Each row is a point on a tangle of strands that fork, close into loops and nearly touch. The rows are in no order.
In the rows, zero is written as 128.
Points whose rows are less than 82.5 apart are linked; no others are. Some points are linked to none.
Fize: [149 107 124 113 143  81 122 153 121 108 112 132 172 157 146 141 141 151
 121 128 128 118 133]
Goko: [132 126 133 139 112  35 110 124 140  78 103 113 116 176 101 152 104 116
 122 127 125 106 138]
tukin: [ 97  74 147 100 123 131 132 159 116 178  65 124 177 119  99 116 156  87
 100 140 177 151 136]
Tegi: [110 120 134 170 109  50 118 108 130  67 139  97 106 149 103 155 113 109
 117 132 111  96 140]
Davep: [ 90  78 153 104  98 113 123 152 118 157  83 125 173 116  99 123 135  58
  95 133 177 155 129]
tamat: [140 176 119  88 142 157 146 184 118 147  44 161 125 163 107 111 100 117
 155 138 188 136 121]
sisi: [ 78  80 164 103  85 116 128 141 111 165  89 135 170 117  91 138 116  60
  80 122 205 153 134]
tava: [125 144 140 109  66  59 107 103 123 136  91 149  99 187  92 138  79  82
  91 107 151 133 127]
zem: [130  92 133 137 159 116 117 133 139  94 154  99 142  75 149 133 132 119
 125 138  87 144 125]
Savu: [143  46 166 136 149 120 118 159 134 132 109 108 166  97 133 140 173  94
 101 155 138 153 122]
bege: [117  96 131 140 142  99 116  96 150  69 188 111 133 111 182 162 101 177
  98 106 106 135 134]
tugik: [126 157 148  83 121 139 147 174 114 154  47 163 129 181 107 133  74  93
 118 130 229 150 117]
borab: [139 101 137 168 140 133 112  98 116 106 195 107 122  95 164 154 140 148
 118 124  85 126 110]
tifo: [117  69 155  91 138 107  97 151 123 151 109 115 133  85 136 101 136  61
  88 137 130 174 122]
las: [106  99 128  97 143 141 132 166 115 183  54 117 181 132  98 112 160 116
 117 144 175 142 146]
pok: [149 167 170  84 116  84 128 156 138 122  68 163  82 194 100 141  41  91
 101 120 201 146 112]
tudes: [129  73 130  81 184  98 124 160 135 154  73 109 160 103 162 100 126  94
  82 134 138 170 143]
rorog: [114 112 134 119 109 129 110 133 107 142 105 122 137 100  91 120 158  74
 137 142 109 146 117]
Nik: [148 157 115 130 144  47 131 135 145  70 130 125 108 174 138 147  79 153
 132 111 127  97 146]
Fisev: [144  80 130 112 154  92 120 160 124 118 109 119 178 131 149 137 150 135
 112 133 126 138 130]
solir: [109 113 111 114 150 175 130 112 153 157 172  95 114  53 134 122 162 182
 149 153  80 147 143]
vaz: [132 159 137  68 111 110 125 142 104 158  86 177 104 170 118 113  70  88
 106 102 179 141 118]
mugag: [175  89 162 163 168 190 127 145 190 152 166  86 110  37 139 175 177 124
 138 167 115 149 114]
Nel: [ 98 162 120 102  91 115 120 128 113 145  83 148 121 151  77 120  93  64
 133 123 135 141 124]
pavi: [152  76 175 180 160 121  94 125 163  78 183  93 128  66 167 178 140 123
 113 141 123 134 110]
lam: [151 134 102  99 164  62 122 127 148  84 127 128 129 130 178 131  81 161
 114 105 108 127 121]
visip: [160  46 168 138 147  91  91 147 138 117 120 108 151 100 138 141 166  97
  87 155 132 164 116]
koz: [ 77 155  97 124 146 155 147 126 132 125 151 110 116  93 126 116 128 150
 173 124  97  98 150]
zorok: [155 219 100 161 107 154 166 112 119 128 123 158  98 177 105 100 107 145
 177 111 140  88 141]
Mub: [113 102 142 144 156 202 123 125 186 147 185  87  98  26 125 155 179 157
 145 166 112 141 131]
kuv: [106 179 106 151 127 129 154 113 123 103 159 128 109 168 119 135  99 139
 160 101 113  78 154]
zubet: [138 121 113  74 119 138 115 142 106 184  87 156 151 134 125  97 153 129
 123 124 130 140 120]
tatu: [117 135 104 129 133 188 133  77 129 153 201 128 108  93 171 108 146 202
 131 110  86 130 145]
pim: [101 125 149 208 126 182 124  90  96 118 199  88 101  97 130 158 156 131
 133 137 114  91  98]
buko: [119 116 119 127 141 189 136  82 148 145 204 118 113  83 172 132 138 200
 117 113  83 152 141]
seta: [120 172  92  96 125 151 127 152 123 156  82 149 133 128  90  99 137 145
 179 144 139 110 130]
mova: [130  72 143 120 137 102 116 160 120 139  96 121 178 125 119 131 164  98
 102 140 137 142 123]
zari: [142 148 102 108 159  92 139 134 147  82 140 141 131 140 184 137  82 176
 134 101 121 111 133]
guge: [136  67 164 157 130  70  90 141 148  81 119 101 125  87 123 126 138  54
 115 155 135 143 121]
Vin: [114  83 139  70 170 109 125 161 120 176  69 123 155 123 149 102 128  97
  73 116 162 172 140]
rodu: [ 74 121 131 189 137 146 123  77 116  86 213  88  95 133 171 143  99 143
  94 115 115 110 131]
Zemot: [103  62 172 135 105 125 108 154 128 133  98 116 152  91  96 123 154  35
 104 145 164 146 113]
sul: [133  87 150 148 125 165 129 138 133 131 176 114 154  99 137 161 184 167
 135 146 108 125 119]
zepus: [102 131 152  73  89  85 113 133 115 155  96 154 115 150 105 127  66  68
  93  97 186 144 135]
Dopil: [111 136 115 107 104 120 116 134 105 143  94 135 131 135  98 114 122  80
 137 123 113 132 116]
Rim: [143 142 114 149 112  48 102  83  97 104 136 123  90 168 127 120 107 120
  99 122  93 115 128]
Fam: [151 101 120  97 161  66 110 138 139 101 121 118 143 112 165 121 106 128
  98 120 103 153 126]
fud: [100 101 125 116 143 178 141 135 167 132 175 111 159  92 158 148 164 195
 137 133 118 130 152]
suv: [164 173  96  95 146 161 148 147 130 156 115 167 126 131 143  83 142 190
 168 128 141 113 133]
Kom: [151  59 157 152 174 153 134 137 183 114 173  95 153  40 164 177 136 148
 108 141 110 167 139]
tanil: [162 163 111 126 105 117 136 145 113 131  93 174 145 188 111 128 115 132
 157 118 153 108 124]
mugi: [136 149 118 135  66  98 118  88  98 136 101 165 133 187  96 129 119  92
 123 115 124 126 118]
veled: [107 173  99 139 137 163 155  99 131 107 185 144 108 157 178 108  99 177
 135  78 130  93 155]
fogir: [114 125 100  92 161 177 148 138 166 125 158 139 151 106 183 127 110 215
 136 107 121 132 153]
logut: [130  69 128 117 172 155 156 159 157 159 114  93 178  82 137 140 175 167
 119 161 117 153 158]
pediz: [142 203  94 171 128 137 169  89  95 131 157 140  94 170 141  83  91 156
 143  96 118  81 146]
ror: [116 158 108 187  88 123 134  79  73 132 135 119 115 147  95 117 131 103
 133 131  96 111 115]
vuve: [129  84 139  98 142 115 106 139 125 156 115 116 131  86 135 107 146  80
 103 145  94 174 116]
Tigas: [142 119 113  76 163  77 104 151 124 126  95 133 129 128 162  98  98 107
  99 113 121 152 113]
ratur: [150  95 109  85 178 122 143 154 145 152 110 110 165  89 166 121 129 156
 112 135 100 168 134]
Mudov: [ 97 119 113 115 134 163 128 145 143 156 123 106 152  83  85 123 187 170
 169 166 126 117 145]
zoveb: [112  84 139 149 143  84 131 164 146  78 114  97 174 114 122 147 139  87
 127 147 133 117 140]
lene: [145 135 139  96 121  60 119 161 124 122  67 154 128 192 117 138  92 108
  98 123 179 134 132]
zuk: [191 191 101 102 143 152 144 145 113 142 103 175 109 150 153  78 124 165
 158 118 135 115 114]
dakek: [ 69 155 114 192 113 161 155  78  99 118 197 107 100 169 148 108 103 156
 113 109 119  86 153]
zeli: [131 101 126 124 107 133 127 139 114 137 131 135 176 139 116 140 179 146
 142 138 117 122 123]
tifib: [118 135 107 124  82 146 122 124 112 152 100 147 157 128  75 121 165 127
 164 147 119 119 118]
bur: [145 183 102  98 112 160 130 160 123 154  66 164 126 152  95  95 124 140
 178 142 175 122 124]
Ser: [125 151  97 132 128 181 143  79 132 140 196 146 116 116 180  94 136 206
 133  96 109 116 150]
milub: [163 150 122  90 181 105 149 186 128 108  65 147 138 173 160 126  94 142
 128 129 168 126 115]
folut: [147 129 121  87 125  39  94 124 121 114  92 137  91 164 136 116  86 104
  94 110 134 135 121]
Tuv: [ 84 158 112 146 118 138 155 135 131  97 146 123 139 144 112 140 122 140
 172 114 119  81 147]
gom: [ 68 113 145 196 146 176 112  83 123  97 218  83  89  98 173 154 106 131
  97 116 115 125 120]
tegaf: [139  87 159 171 122 150 110 136 123 115 137 108 150  89 109 163 194  96
 138 155 120 119  92]
lapu: [119 132 131 166 115 182 124  96 107 148 166 110 110  88 104 126 186 155
 153 160  94 112 116]
tapav: [110 135 135 184  78 103 124  93 103 105 121 111 127 150  68 156 129  69
 132 140 101 117 107]
gigig: [113  63 153 105 145 151 124 160 143 182  96 102 143  65 110 100 168  69
  98 163 129 176 136]
Ton: [125  88 134 105 135  42 100 160 135 101  81 111 147 147 125 126 118  96
  87 128 159 137 138]
nam: [ 74 164  92 119 148 179 137 111 145 127 172 126 110 104 151 106 121 188
 162 107 112 101 157]
nar: [104 116 115 105 151 166 134 125 162 109 179 137 156 123 192 144 106 205
 128  94 127 130 153]
rudop: [113 185 131 101  83 111 130 120 121 151  80 170 112 184  76 132  62  62
 127 108 157 147 127]
pipu: [103 137 103 126 155 163 135  84 142 109 191 123 115 112 194 127  81 184
 110  85  96 134 138]
feba: [180 151 112  83 147  76 117 144 114 126  89 168 113 183 163 107  90 133
 113 106 142 136 102]
neta: [ 93 118 125 146 124 140 137 148 135  93 146 103 154 107 114 147 149 129
 166 132 114  92 137]
Popo: [109 140  98  95 140 146 123 150 131 157  92 128 143 101  92 104 159 156
 169 156 134 121 142]
Lukes: [ 92 107 124 116 135 200 132 121 171 145 190 122 130  85 137 141 174 214
 139 138 124 130 156]
gidub: [116 100 140 170 108  54 108 122 135  63 130  92 116 125 100 155 127  88
 120 139 108 107 123]
sagi: [153 206 102 122 116 158 151 141 120 130  91 164 112 164  98 100 110 151
 188 132 154 103 132]
bop: [151 136 114 116 126  99 133 152 117 115  99 153 171 184 135 139 128 144
 138 117 147 110 135]
Tifeg: [127 123 120  81 167 112 131 179 122 152  46 130 158 143 129 116 113 103
 119 130 171 143 134]
vovu: [112 113 144 157 144 195 118 122 159 143 181  90 102  52 120 144 189 157
 154 166 109 126 121]
pado: [173 197 145 117  75 136 142 137 128 142  75 198 112 209  95 132  75  97
 148 124 187 146 121]
milim: [155  91 154 137 129 179 112 143 146 172 140 105 117  65  94 143 211 125
 138 181 112 148 103]
tuvo: [131  61 180 163 135 139 108 156 150 129 107 107 143  75 103 124 173  39
 131 167 150 145 105]
kolu: [101 177  93 114 148 171 147 121 141 118 170 141 106 137 172 111  96 187
 154  92 130 101 150]
Vap: [122 127 106 113 128 156 133 131 130 147 151 131 140 107 132 114 172 190
 155 134 103 114 142]
Dus: [126  86 155 165 143 171 112 109 143 108 206 106 121  81 164 179 148 156
 115 127 101 137 117]
lelun: [117  88 120 105 170 137 142 167 143 163  89  99 175  93 123 119 171 136
 123 155 123 147 147]
zad: [111  97 146 138 155 221 131 127 202 151 192  90  92  33 138 171 162 172
 131 158 116 166 141]
Susa: [157 188 117 112 153 152 172 165 140  92 133 156 112 161 169 117  91 174
 173 110 153  96 131]
vifus: [169 214 145 149 102 101 155 121 144 116  92 157 111 217  79 146  75 109
 158 123 139 118 132]
non: [ 81 152 110 175 124 169 139  94  99 124 176  90 100  97 117 114 138 141
 149 137  92  99 127]
lede: [125  87 151 133  82  98  96 126  99 128 103 145 156 140  92 144 155  80
 109 137 143 140 106]
radof: [122  68 151 155 160 152 133 172 166 125 122  86 159  56 119 125 173  86
 143 170 127 142 128]
mobat: [113 120 132 163  97 110 118 113 106 102 131 117 138 127  97 149 147  89
 135 139 102 116 108]
Gilo: [149 151 100 143  86 124 129 101  95 133 130 165 136 161 115 108 148 140
 149 121 104 114 122]
daded: [154  84 133 116 153 150 118 139 143 161 139  94 122  55 139 128 174 118
 125 160  76 170 122]
Nokel: [154 161 113 104  93 122 128 134 105 152  87 180 140 173 115 114 126 121
 140 114 140 124 124]
Veza: [150  70 174 175 171 184 129 136 201 118 193 100 135  46 168 197 146 136
 120 134 130 149 121]
teb: [131  83 163 178 148 150 117 139 144  99 162  94 143  68 127 161 170  99
 140 152 113 119 103]
vevur: [112 141 119 175  75 159 135  93 100 126 149 124 142 130  82 139 173 136
 157 142 107  99 113]
Bil: [183 177 121 107 159 137 161 169 129  95 112 169 118 175 170 113 102 171
 159 121 162 107 119]
buzi: [122 113 125 166 134 145 124  76 110 114 214 115 113 109 180 139 127 171
 105 113  89 128 122]
kepi: [122  82 126  96 176 133 142 163 132 179  61 103 175 114 125 115 167 132
 114 150 151 153 148]
bofo: [108 121 112 121 124 148 114 126 109 144 117 113 128  89 101 111 166 112
 156 145  93 132 118]
Tokid: [ 77 110 134 148 145 175 128 126 147 105 184  98 129  78 140 153 146 146
 140 129 106 115 138]
vuver: [151 144 117  83 116 142 129 148  98 177  75 178 146 165 117 100 136 130
 132 122 162 141 120]
Gibu: [117 115 137 190 136  91 110  93 108  71 176  85  94 117 141 153 113 120
 108 134  96 112 122]
lunol: [141 116  96  95 164 164 134 124 156 164 150 111 125  65 152 115 155 188
 134 143  77 157 142]
sel: [ 98 112 139 133  90  81 122 142 130 112  83 126 146 152  67 147 110  52
 120 132 149 132 132]
bir: [115 126 112 109 159 126 135 133 158  85 165 132 155 130 187 145  92 182
 123  87 124 119 148]
pagek: [140 128 118 143 124  51 109  95 114  79 148 116 108 151 154 139 105 149
 114 115  99 108 127]
ketas: [144  82 125  85 178 109 127 153 144 150  94 109 164  99 164 113 127 124
  87 135 111 182 135]
Dun: [171  91 169 160 150 189 113 152 170 170 148  89 119  51 118 166 204 114
 141 175 120 133  95]
fem: [103 129 122 175 123 165 135  73 106 119 213 124 117 128 175 129 132 180
 105 103 106 114 135]
lav: [151 180 154  98  72 140 145 137 126 159  73 193 112 198  99 142  59  95
 124 122 217 158 117]
Paner: [135  83 130 115 157 175 148 121 173 131 180 117 149  71 166 166 127 197
 109 122  89 173 145]
Nabem: [163 156 110  98 173 111 148 174 129 109  99 152 142 163 167 129 101 164
 143 123 146 120 121]
Leru: [136 152 115 187 104  90 147  70  90 109 162 127 109 179 129 122 112 146
 115 106 106  92 136]
pivo: [110 111 154  83 131 109 131 163 107 166  60 146 155 155 120 122  97  86
  84 116 214 144 131]
lobod: [ 92 132 124 168 133 114 131  84 125  75 204 108  96 149 177 142  92 164
  97 102 108 102 142]
kal: [122 167 116 187 112 106 155  78 106 103 185 128 106 191 142 130 101 157
 114  94 117  79 153]
teli: [141  94 159 158 118 164 107 135 122 144 131 105 132  74  91 146 196  91
 139 159 114 125  89]
Vatak: [112  62 153 131 111  60 103 155 134 103  84 118 156 127 103 129 137  63
  95 145 171 143 138]
kera: [134 124 134 116 106  44 111 146 126 100  75 135 134 191  99 152 106 104
 110 124 155 120 133]
zupot: [123  54 168 110 135  71  92 148 131 121 107 119 128  91 134 100 125  51
  85 139 145 163 133]
kolof: [142  92 171 201 132 113  98 131 146  74 162  87 123  77 125 156 153  75
 133 150 131 104  94]
rofis: [109 128 123 172 113 180 131  86 107 138 208 125 120 128 146 129 169 183
 135 117 106 103 135]
tevo: [131 123 157 205 115 154 107 104 101 112 151  97 112  88  95 153 165  80
 144 149 111  96  74]
Muru: [132 164  95 156 104 152 142  87  96 137 160 145 124 139 136  95 142 163
 155 114 102  94 138]
duf: [125  81 158 181 133  93 104 137 150  70 139  87 128  81 118 137 145  64
 130 147 120 122 111]
Lebet: [164  58 137 120 176  99 119 147 152 123 124  97 167  84 167 141 137 128
  88 138 104 174 132]
Gumoz: [177 165 121  76 136 116 127 151 109 140  80 176 112 172 154  99 106 122
 122 111 152 134  99]
Feru: [139 163  99 134 116 168 141  93 114 150 171 146 118 124 148  88 160 204
 154 107 113  93 150]
tar: [ 99 152  96 117 159 121 139 124 134  91 152 110 121 114 163 121  91 144
 144 104  91 115 136]
Vugu: [120 133  97  88 162 170 150 137 166 147 150 138 149 106 166 126 140 224
 151 123 132 127 153]
monan: [129 107 140  90 103  65  89 120 105 131 104 141 111 152 125 114 106  86
  85 113 137 145 118]
Zed: [124 103 131  76 115 147 110 145 112 200  91 139 139 108 102 103 173 123
 122 145 123 156 125]
kegil: [130 110 135 111 102  73  88 103  92 129 117 132  99 132 124 112 116  72
  92 117 112 143 116]
luses: [186 204 124 146 134 102 161 119 126  91 137 159  84 195 152 114  78 151
 140  97 136  92 128]
Vuse: [136 135 134  85 180 103 141 186 120 131  48 130 146 161 143 119  98 110
 108 132 180 140 122]
Nefur: [110 129 151 210 107 169 120  98  99 104 179  99 112 103 102 157 163 110
 136 143 115  89  84]
Zopo: [107 101 132 120 142 169 135 152 156 158 125  93 146  65  93 132 206 165
 154 185 127 133 139]
mudi: [110 140 104 129 128 150 125 108 105 146 138 110 107  88 111 101 151 122
 153 143  74 130 122]
Rined: [177 235 114 158 129 154 182 115 116 117 131 158  68 184 122  86  86 144
 171 102 136  87 137]
febu: [125  77 149 128 130  63  87 137 129  99 114 102 116 100 122 119 126  53
 102 136 123 146 120]
Pir: [109  99 123 131 144 110 138 167 133 105 118  99 167  98 122 137 147 108
 145 142 113 119 137]
kadis: [143  82 134 136 129 133 118 132 116 129 149 119 163 110 137 144 174 145
 128 141 102 129 118]
vare: [107 130 118 119 134  93 138 155 131 101 114 119 144 140 117 140 114 113
 151 129 114 113 142]
pak: [128 132 107  85 170 129 134 167 131 149  76 133 157 133 138 105 135 134
 145 137 137 137 136]
Dob: [163 173 132  77 113 132 128 146 103 156  74 191  98 177 129  96  91 106
 118 111 171 142 103]
vegum: [153 165 124 114  66 112 127 104 107 156  89 188 135 198  96 123 110  99
 130 110 157 137 118]
relin: [140 170 120 137 135  74 146 117 140  74 158 133 106 189 156 146  81 165
 133  94 128  88 147]
nosuk: [140  92 125 120 160 142 142 125 147 122 175 113 152  81 172 146 130 180
 117 121  85 153 134]
pas: [102  83 132 126 165 163 151 161 165 132 143  82 171  75 138 150 174 175
 137 152 130 135 154]
Zeget: [173 182 153  95 127  94 136 159 123 109  69 164  87 204 116 125  65 104
 124 125 176 137 108]
gupo: [109 139 148  91  78  60 108 125 127 131  89 152 106 171  85 141  63  68
  92 104 171 139 136]
Nunob: [157 179  94 108 135 166 147 124 133 148 148 158 121 132 159  85 147 209
 164 106 134  96 153]
Mokom: [163 216  98 129 122 133 142 109  97 143 101 158  81 168 121  81  90 115
 154 107 122 112 115]
Rab: [ 75 122 124 160 110 209 123  84 134 136 215 126 111 114 153 123 168 188
 131 123 125 111 149]
liso: [185 211 102 119 132 142 150 126 109 131 105 170  90 163 144  72 112 137
 158 109 128 110 113]
zef: [211 213 131 156  97 124 162 115 121 113  99 184  94 212 111 113 101 128
 154 108 149 113 125]
Fip: [143 137 119 142  89  87 117 100  95 124 120 154 136 173 103 131 129 111
 127 114 113 117 117]
Buf: [103  83 158 129  88  60 102 139 136 102  89 120 141 139  86 137 118  55
  96 141 164 140 131]
Mon: [155 198 167 106  99  86 128 119 149 133  74 166  76 211  79 138  41  83
 114 113 168 150 118]
Vepi: [128  89 139  68 146 119 119 155 109 200  81 139 160 124 146 105 140 109
  79 125 156 168 129]
Tavon: [112 150 101 117  61 142 120 111 109 164  80 167 151 151  70 120 142 110
 154 138 144 132 118]
koti: [ 71 114 133 162 119 222 119  87 143 130 214 119 106 112 170 141 158 178
 108 118 122 133 137]
Nit: [125 139 115  71 151  89 119 158 121 139  84 139 120 133 136  99  92  80
 113 113 132 144 115]
Gub: [ 99 129 109 114 126 182 136 108 152 151 185 129 126 102 132 116 184 217
 159 137 131 111 163]
vali: [135  97 140  90 140  57 107 164 116 125  72 134 143 172 136 128 107 106
  84 125 183 139 132]
posas: [138 125 119 143 113  68  96  82  83 110 129 118  95 145 128 114 121 100
  98 122  90 132 111]
Matel: [128  78 143 127 104 108 113 142 109 136 106 136 177 144 104 146 177 106
 111 146 136 131 111]
sizu: [163  81 149 143 166 168 126 143 164 148 159  89 114  38 140 149 171 119
 128 166  82 169 117]
Vub: [171 169 122 116 144  62 132 150 142  85 102 144 103 202 137 140  81 138
 133 112 143 106 126]
napig: [ 84 102 124 112 136 203 127 107 176 122 194 137 139 111 189 144 131 199
 114 101 121 152 156]
zumed: [160 214 120 120 113 128 145 112 104 141  90 170  70 183 109  91  74  91
 142 110 127 123 117]
lotu: [110 133 126 164  95 169 126 103 101 135 150 113 131 101  89 128 185 144
 155 147 100 105 109]
pelen: [132  79 147 159 150  94 101 106 152  61 189  94 123  84 171 173 122 148
 101 123 106 138 122]
golos: [ 99 133 139 151  70  87 117 103 131 117  95 122 132 159  60 149 109  51
 120 135 130 131 125]
pefo: [168 157 124  92 124  44 105 125 119 114  91 155  77 188 137 114  78 113
 102 107 144 129 112]
novav: [153 140 104 110 137  83 115 118 103 114 126 141 127 144 150 112 116 127
 121 118  96 129 115]
nim: [120  89 137 125 160 199 139 120 189 144 191  98 126  44 155 160 139 186
 122 139  92 171 146]
dozog: [100 138 123 105  54 148 110 114  97 177  90 165 146 134  77 120 131  85
 129 131 151 146 111]
pona: [136 191  95 174  86 130 150  72  91 142 124 141 118 175  87 104 112 119
 146 123 102  99 134]
runog: [133 196 157 105  71 100 131 101 140 155  82 172  95 198  76 143  44  71
 115 110 170 151 125]
viv: [121 177 102  99 162 174 157 144 150 102 154 152 110 140 186 113  93 196
 167  96 149 101 146]
fufoz: [108 136 125 180  94 138 141  96  99 102 176 121 132 146 116 147 148 140
 142 125 112  86 123]
zopum: [192 212 121 140  86 149 157 128 124 138  83 186 109 202  92 110  96 118
 167 120 164 123 120]
buta: [140 101 103  87 166 145 145 135 154 143 134 113 157  82 166 125 130 171
 124 129  86 164 138]
lofur: [139  73 171 169 151 153 117 171 165 124 124  92 144  54 108 128 183  61
 142 172 139 128 101]
pozig: [121 172 147  84  80 143 143 152 117 172  66 186 130 172  97 139  63  94
 123 119 226 151 118]
toked: [189 184 147 112 127  79 134 153 135  95  87 168  94 222 116 133  78 119
 130 125 165 128 115]
Lup: [110 186 109 151 130  99 153 112 118 110 132 120 104 170 105 126  88 118
 150 116 100  93 138]
Toka: [158 218  97 177  88 138 168  81 102 145 121 156 108 192  93 100 104 132
 158 111 127  95 145]
Dufak: [131 177 122 165  90  75 137  79 109 120 115 130 105 200  75 134  89  96
 131 120 107 110 135]
sedo: [ 63 155  98 153 125 165 139 105 114 127 161 107 115 100 108 120 141 152
 170 132 101  90 144]
godud: [162  53 147 137 175 118 135 148 169 111 144  91 164  62 166 148 136 133
 102 148 106 181 136]
zuna: [ 92  98 153 173 131 206 113  89 143 114 216 111 115 103 172 166 151 165
 115 115 115 133 125]
zezu: [110 124 135 160 136 193 123 104 124 139 190  93 104  61 122 138 184 153
 147 152  94 115 114]
tusim: [ 80 133 127 196 127 181 132  88  97 124 204  87  98 101 140 132 141 140
 125 135 103  98 121]
Des: [135 176 111 155 134  85 148  96 126  89 176 134  95 187 161 125  85 162
 124  90 121  88 146]
kugad: [106  97 155 118  62  98 101 115 102 142 108 148 140 145  87 144 119  55
  88 123 163 151 116]
kelu: [108 132 129 173  96 104 134 104 106  90 160 116 134 140 105 151 133 121
 143 123 101  91 123]
bego: [147 167 139  89 129 137 147 174 114 144  44 161 131 183 107 128  89 112
 133 134 198 141 117]
Vutum: [142  80 184 190 172 169 111 130 191  94 197  92 127  53 169 191 138 122
 118 127 133 139 110]
karev: [131 141 100  81 170 159 150 163 151 151 121 129 153 113 148 117 150 204
 156 136 141 122 151]
Vadag: [114 156 101 151 118 124 130  88  85 132 134 115 111 126 108 102 132 108
 144 127  79 116 120]
vilu: [ 97 108 132  87  93 151 108 132 101 190  89 143 143 109  79 103 153  94
 126 139 148 154 116]
pid: [137  94 122  89 149 138 112 141 128 172 112 111 129  78 128 108 158 110
 118 145  78 169 129]
bav: [ 90 114 143 116  49 127 111 118 107 156  96 150 145 133  76 139 119  60
 108 129 154 145 114]
dil: [131 133 101 103 137 140 132 133 120 140 139 135 143 119 147 113 145 163
 154 121  95 125 138]
mogeb: [124  58 155 132 161 156 132 169 163 160  94  89 149  60 113 108 182  77
 123 182 131 165 136]
riv: [135 168 132 146  85  52 115  90 121 121 101 133  94 199  83 140  83 100
 111 121 117 122 133]
Nak: [153 149  97  77 168 158 138 162 145 169  96 139 148 114 141  98 155 206
 152 148 141 127 142]
dos: [127 165 114 128 124  98 140 135 128 112 106 129 126 167 105 137  98 108
 153 121 115 106 135]
Nosi: [122 130 117 147 140  88 129 102 125  77 180 117 118 143 168 143 103 165
 116 104  98 112 133]
tafof: [ 89 168 100 159 107 179 152  87 116 128 193 138 110 162 154 103 122 175
 136  93 126  84 159]
fevig: [134 145  97  99 144 128 129 152 118 141 110 136 145 131 137 111 136 144
 152 121 109 121 130]

A piece is all that can be reached along the links. How many separate loops has the piece of each point below (a circle has one, a figure eight two, a Y none), and how many tips (points with one link)?
pas: loops 0, tips 4
daded: loops 1, tips 0
karev: loops 1, tips 7
zorok: loops 0, tips 4
gom: loops 0, tips 5
Tuv: loops 1, tips 1
buzi: loops 1, tips 0

A tip is a point with one link. Name the tips that can be reached along the links from each point below, in the order of the rows.
Vadag: Leru, Zopo, Rined, zef
Gumoz: solir, gom, gidub, Vepi, Dufak
kepi: sisi, dakek, gigig, tevo
dos: zoveb
